Each row is a point on a landscape with many valleys, with its height.
From any point a ball takes the steepest step (drop divided by distance) to one of its 2 nearest points. It stops when none of these is lower. Distance is the straight distance between rows; heights are no part of it.
deku (h 27.4): [119 168 177  42 136 141 138 117 114 101 146  92 142 149 123 130 117 151
 138 146 123 165]
Golik (h 60.1): [131 126 152 136 165 133  91  87 118 166 181 106 169  98 186 109  91  82
 121 100 140 107]
ziti (h 73.2): [129 169 155 153 125 136 130 143  67  92 136 122 132 102 135 166 130 158
 100 127  91 168]
Kul (h 50.9): [187 144 101 162 176 123  56 102 125 133  73 186 127 107  99 152 136 106
  87 104 155 100]
gola (h 22.5): [107 154 169 105 135 125 167 147 139 139 134 100 104 147 132 108 137 203
 163 120  65 118]
dero (h 53.4): [189 143 125 152 165 137  81 100 102 137  90 151 147  64 117 162 120  92
  99 100 140 131]
pela (h 44.9): [132 110  93 139 151 122  78 152 105  90 129 123 132 161 146 129 130 154
 134 153 145 139]
lovul (h 23.1): [109 139 174  63 118 196 117  93 142 165 164 112 107 128 127 103  95 109
 112 154 117 177]
fezur (h 44.1): [139 130 146 199 102 167 105 138 147 158 145 132 160  83 133 121  78  99
  68 109 130 125]
Zedo (h 31.7): [105 168 194 115 166 157 126 102 114 119 165 141 113 161 155 155  89 134
 124 174 122 138]
raraf (h 47.2): [166 156 180 130 146 140  94 133 176  97  74  55 141 138 162 139  68 125
 136 111 127 103]
Tal (h 45.3): [163 123 177 100 146 126  85 136 182  83  57  48 124 168 160 111 110 115
 144 142 144  93]
Kodok (h 42.0): [129 144 180 111 122 116 146 111 125 115  41  80 105 128 116 184 129  91
 129 137 104 159]
rog (h 76.7): [129 150  99 132 150 136  81  93  80  99 166 185 180 142 106 160 125 111
  92 118 209 146]
nesir (h 44.0): [111 122 123 110 191 128 105 118 119 131 170 164 118 149 151  97 133 145
 147 164 126 104]
gak (h 52.0): [177  97 113  99 171 125 123 101 135 158  73 164 102 111  80 168 185  70
 128 112 147 142]
nanok (h 44.4): [129 123 184  88 120 123 156 116 153 145 103  87 120  96 125 131 167 115
 140  82  69 141]
vesak (h 45.5): [132 123 112 111 153 129 139 164  96  86 122 185  95 150 100 173 156 190
 153 136 122  75]
Birot (h 28.7): [101 161 160 184  88 133 143 139 114 138 182 111 157 101 162 126  73 165
  99 113 132  91]
kibad (h 58.2): [111 102  85 194  73 106  93 144 146 119 120  90 135 152 156 106  85 123
 136 149 167 123]
babud (h 79.5): [120 121 114 130  76 149 131 164 145 142 167 112 152 116 117  58 147 141
 112 118 120 175]
Bar (h 36.0): [149 185 127 123 156 140 163 142  85 113 161 147 149 148 108 112 138 171
 112 188 128 172]
Beful (h 27.2): [103 117 133 155  77 128 167 147 139 138 102 111 120 115 119 157 134 117
 128 119 137 137]
dibal (h 75.4): [150 150 102 134 152 127  78 109  66 100 145 177 183 105 114 173 138 103
  83 113 146 166]
vuza (h 48.8): [151 142  69 141 182 100 146  96  76 132 156 157 188 133 154  97 152 122
 142 147 169 126]
Zak (h 56.0): [170 148 127 149 179 113 120  85  89 149  91 146 149  79 102 162 152  84
  95 132 127 176]
lemi (h 32.1): [148 105 115 125 166  84 152 122 109 139  81  83 133 140 120  93 172 127
 165 177 110 180]
bir (h 46.4): [ 83  88  75 175 104  99 154 127 108 158 167 191 113  98 165 147 153 149
 113 109 115  93]
gese (h 65.6): [115 149 120  92 193 125 176  91  87 160 174 158 139  93 152  98 169 141
 138 129 103 136]
Modu (h 39.8): [ 95  90  96 129  88 142  78 133 134 116 134 170 115 120 112 173 120 103
  93 102 153 134]
Zino (h 17.6): [ 81 125 140 175  72 117 135 140 145 111 113 107  99 150 142 160 103 135
 133 161 111 145]
lafo (h 46.3): [119 127 132 103 112 184  82 156 128  92 128 157 124 144  78 141 123 133
  72 114 146 173]
repi (h 67.6): [115  90  96 112  83 126 109 169 166  80 131 132 100 167 110 129 122 157
 151 102 141  85]
rekap (h 34.6): [130 157 148 133 195 144  91 121 122 118 146 170 129 163 137 158  91 112
 121 177 151 119]
Folov (h 12.4): [139  95 122 118 161 127 122 144 149 153 165 184 122 101 133 115 163 136
 109  98  71 130]
mabuz (h 58.9): [119 134 144 142 142 150 105 122 137 164 168 151 146 111 156 126  62  93
 112 116 160  77]
luba (h 45.8): [145 133 137 136 100 128 187 170 167 130  80  95 103 120  85 105 172 151
 142 154  86 152]
zazev (h 35.8): [101 141 112 171 129  99 203 128 148 167 134 138 110 125 166 151 110 151
 176 135 127  49]
daf (h 38.8): [129  90 124 104  93 126  81 124 125 111 129 100 141 109 144 132 133  99
 119  62 119 146]
rimi (h 35.7): [111 143 118 121  91 145 125 168  78  90 173 125 146 140 106 109 123 186
  97 133 103 168]
sozu (h 45.9): [ 58 118 119 101 109 136 110 123  99  86 181 148 109 167 138 156 136 113
 114 129 150 142]
fibek (h 53.6): [ 90  83  70 207  84  84 124 137 119 133 126 130 133 133 149 131 131 124
 121 151 157 140]
Denet (h 41.0): [ 97 137  99  75 129 162 125 115 117  97 147 154 106 210  91 126 153 141
 123 190 138 193]
rigav (h 64.0): [169 144 147 110 192 109 154 108  99 159 100 110 149 100 162 136 123 131
 171 123 124  78]
Bis (h 43.0): [113 119 173 114  87 106 117 126 169 107  94  90 105 109 143 151 153 116
 140  81  59 126]
fim (h 26.5): [148 118  85 139 163  88 133 126  96  96 100 115 116 180 121 106 171 148
 151 198 116 174]
Kizot (h 38.1): [130 154 144 150 193 138 142 112 114 133 100 155 110 149 135 162  98 113
 150 182 155 113]
rezen (h 85.9): [ 83 153 100 146 128 128 141 149 105 136 188 124 122 166 172  78 109 201
 111 157 117 145]
Kufin (h 45.4): [102 101 114 108  79 111 132 140 178 132 127  76 129 129 139  87 142 137
 158  59  94 110]
Dide (h 79.0): [121 117  84 156 153 148  98 100 117 155 143 165 140 112 136 141 122  80
  85 147 209 120]
Bazi (h 57.5): [191 125 125 158 102  91 123 143 202  88  60  92 136 120 139 128  76 120
 168 101 115  65]
bama (h 47.5): [133 126 108 162 139 129  59 184 117  51 105 119 127 179 109 126 121 163
 116 150 146 136]
ziko (h 30.7): [ 93 155 152 187 101 116 188 127 153 161 171 131 129 111 156 137  75 143
 157 114 112  38]
keruv (h 28.9): [114  90  76 181  64  96 106 121 153 154 161 100 132  90 167  97  98 104
 125  94 118 106]
nuvo (h 53.9): [155 128 160  77 151 145 116 143 157  70  65 103  90 187 111 145 124 143
 150 166 130 117]
mebu (h 67.3): [116 170 183 186 108 123 148 116 135 133 119  57 152 137 167 131  58 134
 150 146 124 105]
Salo (h 29.5): [142 128 143 201 177 113 120 110 112 163 130 121 128  79 166 127 123 114
  89 161  79 163]
seva (h 37.2): [134 140 128 115 156  82  99 103  45  79 117 130 153 131 118 163 177 121
 133 104  91 167]
fudes (h 36.9): [111 144 178  98 121 117 157  92 120 156  97  75 120 137 151 155 109  95
 171 118 178 122]
Bag (h 78.3): [ 81 120 114 144 102 124 166 133 131 149 161 129 117 112 141 107 172 165
 102 147  73 177]
Dizik (h 36.7): [139 107 119 149 173 100 157 103 142 171 103 116  99 141 146  96 158 109
 164 178 117 150]
gek (h 50.4): [153 142  65 118 138 123 137 127  91 140 169 140 177 145 137  94 122 134
 138 141 224 106]
Kivit (h 36.6): [124 105 123 158  95  87  88 108 118 114 147  66 151 129 184 114  86 120
 159  88 129 103]
mek (h 49.6): [ 58  90  65 167  93  94 144 126 121 146 168 126 116 125 172 121 169 161
 134  88  79  91]
Zumu (h 37.3): [146 126 136 119 139 110 156 140 101 107  58  81 101 144 101 133 156 105
 137 160 112 169]
Fonez (h 36.1): [163 132 127 129 106 137 113 164 122  81 103  85 136 144  98  87 143 160
  96 136 103 196]
lamu (h 43.5): [ 87 110  97 112 115 138 104 140 119  88 167 145 128 178 104 128 134 124
 103 171 145 187]
zam (h 31.8): [151 133 143  83 126 138 192 130 127 164 121 127 139  98 116 112 146 137
 166  74 139  96]
pazan (h 22.6): [114  81 109 155  90 100 124 106 141 176 184 141 133  78 173  95 130 109
 121  82  98 110]
petis (h 67.4): [112 154 157 158 174 132 157  86  94 179 171 159 135  96 173 117 107 130
 100 181 110 113]
fos (h 40.3): [117 120 109 148 139 104 180 121 126 162 110 180  83 117 150 161 139 141
 166 150 128  62]
pupe (h 34.7): [140 140 119 200 149 117 139 137 107 151 106 155 104  97 142 141 137 144
 105 171  76 139]
pire (h 16.2): [124 124 130 150 153 120 123 158 144 141 163 179 101  89 143 107 138 179
 119 117  56  96]
Kam (h 32.0): [129 121 128  60 162 147 148 137 180 137 147 122  98 159 101  79 154 106
 158 174 117 161]
kat (h 78.9): [ 76 123 127 127  66 140 166 158 152 138 172 123 104 127 113  72 138 161
 105 120  76 184]
tor (h 52.9): [163  64  85 131 128  92  93 139 128 130  92 119 115 129 139 123 155 118
 160 107 125 126]
Fas (h 81.2): [123 126 123 192 104 142 121 166 197 162 133  99 156 135 107  67  88 124
 100 162 152 152]
nenoz (h 64.9): [ 97  77  99 142  75  60 106 144 160  82  82  71 109 153 155 127 150 134
 165 116 125 106]
pizod (h 41.7): [159 122 140 114  79 140 103 173 225  83  82  91 124 147 105 102  97 108
 141 100 128 102]
damu (h 33.5): [ 98 143 157  87  96 122 174 109 138 165 112  50 129 128 137 117 125 109
 159 127 147 141]
kegeg (h 25.4): [118 156 139  92 152 129 193 138 125 163 152 143 104 148 123 114 146 197
 144 167  78 132]
Muraf (h 35.5): [103  65 109 144  54 123  72 140 145 100 133 130 127 101 150 160 129  90
  95  61 134 129]
Gobet (h 77.4): [102 129 121 126 127 141 161 121 113 154 155 154 114 102 129 120 150 130
  85 172  97 209]
Tasib (h 43.8): [152 176 123 101 179 163 107 103  99 103 187 172 197 153 102 106 100 132
  99 155 179 155]
Nipug (h 36.3): [ 55 115 130 161  70 133 168 136 106 141 174 165  78 114 144 153 125 154
  87 147 113 115]
mora (h 25.7): [147 168 188  86 154 130 186 139 112 120  97  95 109 157 127 118 130 187
 180 122  85 101]
vul (h 43.9): [131 104  82 156 115 126  92 128  96 115 118 180 124  97 118 181 144 106
  90 108 154 118]
Giso (h 51.2): [ 83 131 125  78 117 156 105 128 136  84 100 153  96 189  68 180 144 101
 112 157 177 159]
naguf (h 11.9): [123 138 165  88 156 137 152 106 131 145 125  94 130 125 122 105 148  91
 133 152  98 196]
vusi (h 46.0): [118 138  85 133 188  99 117 114  91 100 186 171 152 147 166 104 141 131
 121 154 145 129]
Vek (h 43.4): [141 118  92 133 160 121 157 155 102 141 124 195 107 124 122 171 141 155
 155 146 132  63]
Sike (h 45.0): [123 115 161  80 152 120 131 121 156 152 137 130 105 103 141 127 180 139
 156  50  63  96]
Pidef (h 39.7): [131 129 162  81 159 124 136  77 116 167  89 112 132 127 141 179 125  67
 159 116 165  94]
vas (h 40.9): [100  84 132 105 130 114  54 138 161 100 161 103 117 184 170 114 108 126
 148 122 114 108]
mifa (h 59.2): [154 153 147 170  81 110 126 158 200  59  80 106 135 145 141 136  71 149
 164 125  99  57]
padop (h 48.5): [201 145 104 148 206 132  67 150 111 102  80 172 131 126  84 136 129 150
 101 122 136 114]
Tuz (h 65.0): [146 141 153  86 206 120 165  94  92 163 140 155 143  93 143 138 137 146
 153 124 100 115]
keku (h 48.6): [ 55 107  92 142  97  79 130 117  95 121 158  94 134 136 164 125 164 161
 134  96 124 116]
nipe (h 80.3): [ 96 101 105 145 138 136 120  91 125 155 168 196 112 108 134 158 140  58
  84 140 159 138]
ros (h 62.8): [147 169 157 188  69 138 119 142 176 112 125 117 162  99 120 136  43 129
 135  92 153  62]
bisa (h 66.3): [130  85  88 146  79  96  81 155 156  82  87 113  91 151 117 154 119 130
 146 116 152 104]
Gopab (h 49.9): [180 126 115 112 157 139 115 104 141 147  40 150 119 101  92 165 148  69
 116  94 169 101]
Muves (h 18.2): [154 151 178  78 150 179 133 115 154 166 132 114 149 115  97 110 128  95
 109 159 121 188]
les (h 49.4): [152 134 153 119 107 152 176 171 183 132  74 105 114 138  60 108 116 137
 134 157 140 145]
Det (h 41.1): [146 150 154 105 150 181 107 134 160 118 108 139 136 151  92 117 123 133
 114 144 174 124]
Ser (h 40.2): [117  86 120 120 169 100 119 108 141 129  94  99  90 159 143 141 138 101
 169 156 135 130]
gugit (h 38.0): [151 152  95  91 151 141 115 122 140 110 145 159 131 200  67  91 130 136
 116 192 159 181]
bufos (h 48.7): [134  66  82  84 119 129 148 143 187 165 131 131  88 134  92  80 173  95
 148 120 138 120]
pivib (h 32.3): [162 153 108 144 182 119 155 135  82 118 130 135 139 141 121 109 149 154
 143 194 114 148]
Fafur (h 56.9): [155 116 154  60 160 150 104 100 122  66  97 122 128 147  70 163 169  87
 118 121 140 177]
tumog (h 51.9): [156 136 152 121 128 130 152 158 187 119  65  95  91 162  84 126 116 134
 157 160 122 103]
vefi (h 22.7): [158 119  97 110 112 121 161 171  88 115 103  91 149 127  69  94 165 164
 139 125 137 156]
Pap (h 47.0): [128  99 109 107 107 110 164 137 172 161 125  82 112 109 107  80 183 131
 156 102 118 132]
gefib (h 17.4): [131  75  91 131 143 103  90 116 142 152 165 156 119 103 170  96 149 124
 133  78  88  99]
siga (h 85.3): [ 87 134  89 161 131 125 167 128 134 161 193 132 126 136 157  64 128 153
  99 186 144 139]
mudi (h 40.8): [151 153 145 180 137 173  99 143 131 130 138 153 137  79 118 137  90 143
  89 121 126 129]
bini (h 61.5): [138 161 158 172  82 147 126 158 144  98 137 125 158  93 118 144  59 173
 122  83 105  56]
moz (h 54.1): [158 102 134  98 166 154  91 122 157 132  94 191 109 119  92 163 155  68
  93 137 126 140]
Suto (h 30.4): [178 117 116 119 164 117 134 147  70 112  84 128 125  94  92 131 173 152
 139 113  90 142]
budam (h 34.9): [157 139 122  81 179 157 138 116 153 159 140 145 122 167  89  77 126 127
 137 190 161 151]
Gaka (h 80.2): [119 110 112 134  77 161 106 164 172 134 135  92 135 134 104  58 114 120
  96 145 140 191]
gomul (h 50.7): [151  60  61 120 109 110 105 137 171 157 110 133 106 131 125  98 158  84
 139 114 138 125]
fil (h 28.5): [ 78 154 122  77 107 137 205 121  88 159 172 158 101 147 128 136 131 196
 130 150 117 109]
maseg (h 84.6): [104 132 106 137 119 152 208 129 133 181 173 156 106 116 132  81 141 163
 107 182 143 130]
mutoz (h 50.5): [143 136 100 139 145 152 134 180 114 106 113 169 127 161  85 119 128 185
 110 166 146 139]
kinuz (h 29.0): [141 164 168  81 120 132 181 131 124 124 104 105 126 119 128 145 122 152
 171  82 115  97]
gib (h 68.5): [113 125 123 171 160 148 181  96 138 194 181 164 115  91 173 101  98 116
  94 173 145 106]
Gulos (h 70.8): [109 131 131  98 111 124 192 136  91 139  83 119 107 148 102 177 137 145
 175 155 167  99]
gekof (h 70.9): [105 175 168 161 123 120 189 117  72 153 119  90 143 123 167 141 104 178
 128 160 108 148]
lon (h 52.8): [ 77 128 127  74 117 161 122 108 120 115 138 189  88 172  92 203 126 120
 124 158 163 130]
linu (h 85.2): [153 109  77 184 127  77 131 134 162 136 131 140 113 121 158 124 102 173
 184 110 107  44]
zuri (h 42.8): [165 110 166  88 174 123 122 130 149 122  76 135  76 138 125 161 152 106
 164 140  94 106]
dirif (h 28.1): [104 130 109 105 106 124 157 164  91 102 135  91 146 159 119 104 155 163
 147 138 163 146]
Neka (h 82.2): [103 118  98 154 102 140 169 101 135 211 139 137 134 100 144 133 132  97
 117 123 175  83]
Gigo (h 39.5): [166 139 155 149 112 146 102 165 160  89  76  78 141 137 114  96 106 147
  97 130 108 165]
tidu (h 57.6): [187 110  80 145 174  93  47  97  97  97 102 137 160 123 116 108 130  98
 109 114 146 155]
Rutap (h 46.1): [202 114 121 139 160 137  85 161 127  82  57 133 127 108 108 149 141 161
 118 103 111 102]
Tir (h 42.4): [131 147 148  86 162 151 128  86 116 150 117 173 131 126 138 192 126  60
 133 136 159 117]
Lorik (h 60.7): [163 147 125 107 181 160 188 117  91 129  81 161 113 108  49 148 175 124
 123 186 133 153]
kedu (h 29.4): [ 97 182 167  82 154 143 157  99  92 134 168 119 146 165 143 129 104 163
 138 159 110 153]
Pifo (h 25.5): [ 69  91 110 158  79 103  86 147 118  97 136 117 101 154 165 168 127 131
 129 127 111 134]
tum (h 39.0): [157 134 124  74 141 134 120 136  82  83 163 125 157 143 107  81 158 148
 144 125 129 197]
bapez (h 72.2): [ 93 168 172 153 105 147 156 131  72 141 156 117 125 102 152 155 110 159
 102 149 103 152]
loko (h 55.8): [173 150 126 119 172 146 104 121  94 142 115 157 174 105 130 124 114 111
 111  99 175 107]
gav (h 47.3): [141 136 110 128 131 146 110 130 108 119  84 160 125 110  95 183 146 110
 105 105 182 107]
vemut (h 21.5): [140 108  88  76 114 127 145 125  84 111 137 149 154 113  80 117 196 103
 126 114 154 173]
Sed (h 32.8): [100 135 140 179 114 110 108 115  91 129 173 103 160 138 179 130  79 153
 128 104 139  86]
koti (h 81.3): [101 104 130 136 132 121 148  86 134 183 156 170 110  98 157 146 131  90
 121 120 135 109]
tuf (h 42.9): [162 100 136 128 137  93  96 113 163 113  68  72 116 165 150 115 123  88
 162 141 136 125]
gasat (h 65.1): [113 178 166 194  71 135 162 137 155 143 107  99 155 116 126 148  50 114
 133 118 157  98]
sameg (h 33.9): [102 131 125 131  65 126 108 125 155 114  96  96 136 137 124 153 118  93
 121 109 172 151]
vimu (h 63.3): [104 133 108 144  87  76 144 133 138 120  92  67 119 165 144 108 139 132
 174 136 150 132]
fipi (h 59.7): [179 112  87 108 178  98  66 103 115  52  91 121 145 157 100 136 157  96
 131 122 152 146]
lezip (h 24.1): [ 77 150 193 139  66 141 129 129 147 133 168  65 151 122 153 112  87 138
 142  71 110 114]
kez (h 75.3): [135 145 143 114 117 137 139 124  74 105 137 113 164 103 110 123 163 106
  91 131 112 218]
mun (h 66.4): [106 124 114 112 159 109 163  79  98 177 159 115 143 121 160 100 167 118
 158 101 121 112]
nerab (h 35.4): [ 82  86 105 190  68  91 115 102 186 133 160 134 111 107 157 150  98  96
 131  88  96  89]
fif (h 24.2): [136 126 160 157 163 121  88  88 124 157 105 119 127  84 169 130 118  90
 113 136 107 145]
leko (h 74.2): [144 149 136 132 136 149 109 133  55 101 166 158 160  90 125 142 143 139
  91 127 110 178]
fopon (h 29.9): [ 82 114 158 111  86 103 139 103 129 147 109  51 141 118 155 121 150  98
 147  73 121 152]
kivi (h 26.0): [116  99  97  58 120 142 136 122 124 103 176 179 112 141  82 124 195 100
 123 138 129 187]
Karib (h 47.4): [ 68 124 119  90 106 102 106 114  70  99 183 121 130 147 172 152 156 138
 141  88 142 121]
tosa (h 57.4): [154 142 147 139 162 160  80 121 125 163 110 133 157 121 144 142  75  87
  99  91 190  85]
rimol (h 41.6): [ 92 116  98 186  65 117 173 132 113 139 150 177  98  97 147 171 132 136
 105 117 129 108]
mito (h 69.6): [109 129 134  87 124 134 164 124 136 143 123 127 111 171 116 149 121 135
 157 156 145 115]
Dud (h 82.1): [131 146 114 164 117 167 117 148 179 156 146 150 124 146 109  80  94 138
  86 176 164 136]
Fesi (h 40.7): [128  98 160 128 109 127  80 110 174 150 131  96 124  91 144 117 117  88
 132  78 105 113]
Ruf (h 30.9): [ 65  77 123 171  60  99  79 123 144 115 155 124 120 126 169 154  97  92
 122  89 127 117]
tuzo (h 27.1): [ 67 132 162 133  82 106 127 103 120 132 166  60 149 143 159 116 125 128
 133  94  95 151]
gov (h 82.9): [106  96 110 163 125 160 111 151 205 150 154 166  86 138 125 120 104 119
  93 173 145 128]
zoga (h 43.2): [174 141 149 146 109 135 120 161 117  90  75 114 126  99 116 140 122 144
 111  94 104 143]
Vopu (h 47.8): [158 147 111 130 139 143 167 193 100 110 107 159  98 141  96 132 129 192
 144 150 108 107]
gupo (h 44.8): [151 152 134  70 185 156 124 106 105 129 151 204 159 113  95 168 144  84
 121 119 161 124]
sufut (h 76.3): [118 149 129 115 124 139 150 106  99 136 134 156 137 109  85 138 172  88
  80 151 117 223]
gur (h 83.2): [135 119 118 137 118 142 202 135 181 217 144 146 116 106 130  97 111 103
 135 134 162  72]
nad (h 86.0): [178 123 102 169 125  75 182 154 140 146 111 132 118 104 142 111 129 175
 179  91  98  56]
kaza (h 50.1): [147 144 112 186 132 151  76 195 139  91 107 154 118 157  96 124  89 183
 110 152 142 115]
Bepuv (h 42.5): [171 137 152 128 154 132 170 151 132 163  99 129 110 105 101 122 156 146
 130 154  77 145]
bofi (h 49.5): [188 168 157 138 122 143 105 138 143 128  72  81 165 121 135 145  82 131
 113 103 165  95]
Bitum (h 55.2): [172 106 103 165 108 103 124 134 155 124  78  98 117 114 123 117 117 123
 151  92 102  98]
natu (h 61.1): [ 94 117  95 161  66  84 143 131 160 139 135  83 145 144 145 118  93 118
 155 130 167 106]
veru (h 42.3): [129 111 123 112 182 127  65 133 136 112 150 140 135 173 158 106 109 134
 151 119 125 106]
zodu (h 39.2): [121  97 117 117 123  83  55 108 132 104 136  95 111 143 195 149 108 126
 151  89 134  96]
kisi (h 25.6): [ 84 146 173  29 124 157 118  97 137 134 187 109 130 161 119 109 116 124
 139 136 131 174]
lifi (h 37.0): [149 139 133  63 119 156 155 130 100 123 169 116 169  99 108  74 158 134
 120  91 117 172]
Vid (h 18.3): [148 119 164 131 152 131 111 106 145 140 107 100 120  99 138 101 158  81
 103 127  89 181]
zav (h 41.5): [161 166 122  87 156 146  91 126 111  72 169 147 196 165  87  95 123 134
 118 138 158 185]
vodi (h 55.7): [143 114 151  75 125 147 113 131 140 114  95 134 114 110  83 155 161  98
 112 121 118 158]
sibin (h 29.3): [ 99  93 125  78 135 151 127 123 163 148 155 161  82 139 109 104 173 111
 122 145 105 173]
Rute (h 68.9): [112 152 169 182 139 110 152 101 113 153 109  73 137 131 177 143 103 130
 145 182 126 119]
tak (h 66.1): [122 170 160 137 158 126 179  88  85 193 141 152 134  89 174 152 137 130
 136 134 117  99]
tivi (h 44.2): [137  84 142 100 152 113 106 136 144 129 103 143  82 116 132 157 166 124
 149  89  69  97]
viv (h 61.3): [159 133 122 135 164 105  72  88  84 149 134  93 170 126 179 106  89 112
 155 107 153  97]
saziz (h 41.2): [135 143 176 103 187 114 131 115 124 117  95 149  91 165 144 174 123 122
 162 163 115 114]
faz (h 49.0): [115 146 129  85 101 196 118 136 148 103 100 147 101 163  36 160 125 138
  93 156 169 179]
nivo (h 38.3): [ 80 148 149 119 116 158 130 157 103  99 157 147 107 152 118 121 134 191
  97 157  66 184]
Milof (h 68.6): [123  97 110 102 108 143 137 153 162 139 121 151  86 152 115 147 121 129
 154 121 159  85]
lile (h 46.7): [169 106 121  90 190 132  89 110  97 119 147 202 139 108 117 166 158 106
 123  98 122 130]
lubi (h 38.5): [109 126 140 112  59 160 130 161 194 112 116 104 120 140 104 115  98 116
 131 108 156 132]
bovim (h 45.1): [119 135 167 157  75 170 135 144 176 172 154  98 159  92 133  98  88  94
 101 110 130 135]
Kure (h 15.6): [163 112  64 108 140 101 138 105  86 100 136 178 158 134  81 123 187 108
 139 114 160 138]
roba (h 38.2): [142 150 165 137 144 159 113 150 145 139 121 145 122 128 129 143 103 143
 117 130 120 117]
Loron (h 34.1): [178 139 129 121 141 114 124 132  48  57  78 111 149  97 110 159 178 144
 126  97  96 146]
lil (h 62.7): [182 126 126 128 161 106 120 108 124 146  98  78 145 125 170  97 113 129
 167  99 149  94]
Sito (h 84.0): [113 118 111 117 115 146 184 143 167 188 142 137 103 127 124  71 126 125
 131 161 141 124]
vive (h 24.4): [106 137 154 165  76 144 144 145 126 143 209 146 143  88 150 114  94 165
 104  71 108  68]
Dako (h 60.5): [132 144 166 172  97 117 107 162 175  85 135 115 130 126 132 124  80 174
 148  99  82  69]
kezi (h 32.4): [115 138 132 127  92 126 132 173 114 104 130  76 140 164 114  82 121 183
 123 141 108 179]
Ruk (h 83.7): [118  97 121 190 144 129 129 147 193 156 146 181  89 140 149 131  92 125
 135 176 124  81]
miv (h 43.6): [145 155 130 115 153 154  89 124 127  99 103 161 145 139  80 135 134 119
  88 146 163 166]
Raro (h 42.7): [105 112 162 147  82 122 138 115 200 173 153  98 144  92 144  82 109  97
 138  95 113 111]
reg (h 58.4): [172 108 114 100 167 111 108 119  95  48  76 124 137 151  68 148 186  99
 122 138 127 158]
tun (h 27.3): [161 125  96  96 141 116 163 158  80 132 121 144 139 113  86 109 192 171
 147 114 102 130]
runob (h 58.6): [167 144 111 127 164 137 170 105  71 134 110 168 131 101  78 166 166  96
 115 153 136 147]
Nus (h 54.7): [192 143  98 156 154 108  43 117 110 101  98  90 179 131 133  96 106 123
 107 116 186 144]
naguv (h 39.1): [135 126 144  86 151  94 135 101  79  99 111  98 148 129 139 148 166 129
 166 110 112 139]
pebo (h 32.2): [ 72 135 132 112  86 151 189 114 100 163 170 172  88 125 130 165 116 161
  86 166 116 145]
Vup (h 77.7): [112 140 110 109 134 155  99 100 109 133 176 174 175 118 130 148 118  78
  80 120 214 142]
lobat (h 20.7): [ 77 140 184 124  78 130 139 110 176 142 168  82 153 134 162 140  81 107
 168  69 129  67]
Miduk (h 40.5): [ 83 131 177  69 132 109 111  94 108  91 115 100 112 137 156 169 154 116
 142  99  91 143]
Vifad (h 38.9): [164 151 166 184 155 126 159 141 132 173  84 149 116  82 134 149 115 145
 111 152  84 112]
vikub (h 25.9): [ 64 155 162 173  74 134 170  93 182 155 177 105 138 110 159 125  71 106
 156 121 112  59]
lin (h 52.2): [176 150 115 173 129 118  66 134 128  99  82  78 173 150 129 127  85 119
 115 100 188  96]
kosa (h 43.7): [122 108 145 111  81 109 132 152 236  98 102  89 132 138 127  85 110 127
 171  94  88  95]
parid (h 41.8): [ 94 119 171 106 101 128 107 142 123  80 105 105 100 128 143 156 147 139
 123 112  82 151]
Lipev (h 47.1): [143 153  74 112 156 161 135 113  83 113 191 166 172 145 132  90 118 169
 119 175 197 143]
zipaz (h 34.8): [143 128 120  90  98 158 161 143 111 155 145 103 161  89 104 101 156 111
 114  73 151 128]
mik (h 48.1): [123 114  82 170 117  97 117 118  92 132 106 154 111 126 147 169 141 109
 117 139 156 134]
fipa (h 20.0): [125 122 129 164 105 135 127 145 133 132 174 176 124  78 142 137 116 157
 116  80  69  85]
Fem (h 84.4): [110 107 102 171 120 104 121 151 171 137 166 158 110 140 165 117  90 148
 145 123 110  64]

Two balls start at each pair of points below. Name the first point that both come to, or write -.
Sito and gib => -
Bag and siga => leko
gasat and mabuz => -

For each start below, name the point where the ball stops.
tumog => naguf
lile => lobat
lon => Kure
Fem => Zino
maseg => Zino
nad => Zino
petis => kezi
mun => kezi

Call two points neighbours if one is among the 2 nearest of the other. Go from one point of each pair to the other, from neighbour to neighbour, staying as low as possible. Name the highest point that can't be avoided.
Kure and lobat => mutoz
Zino and Folov => nerab
Kure and gola => mek
naguf and vefi => Sike
Folov and roba => bovim
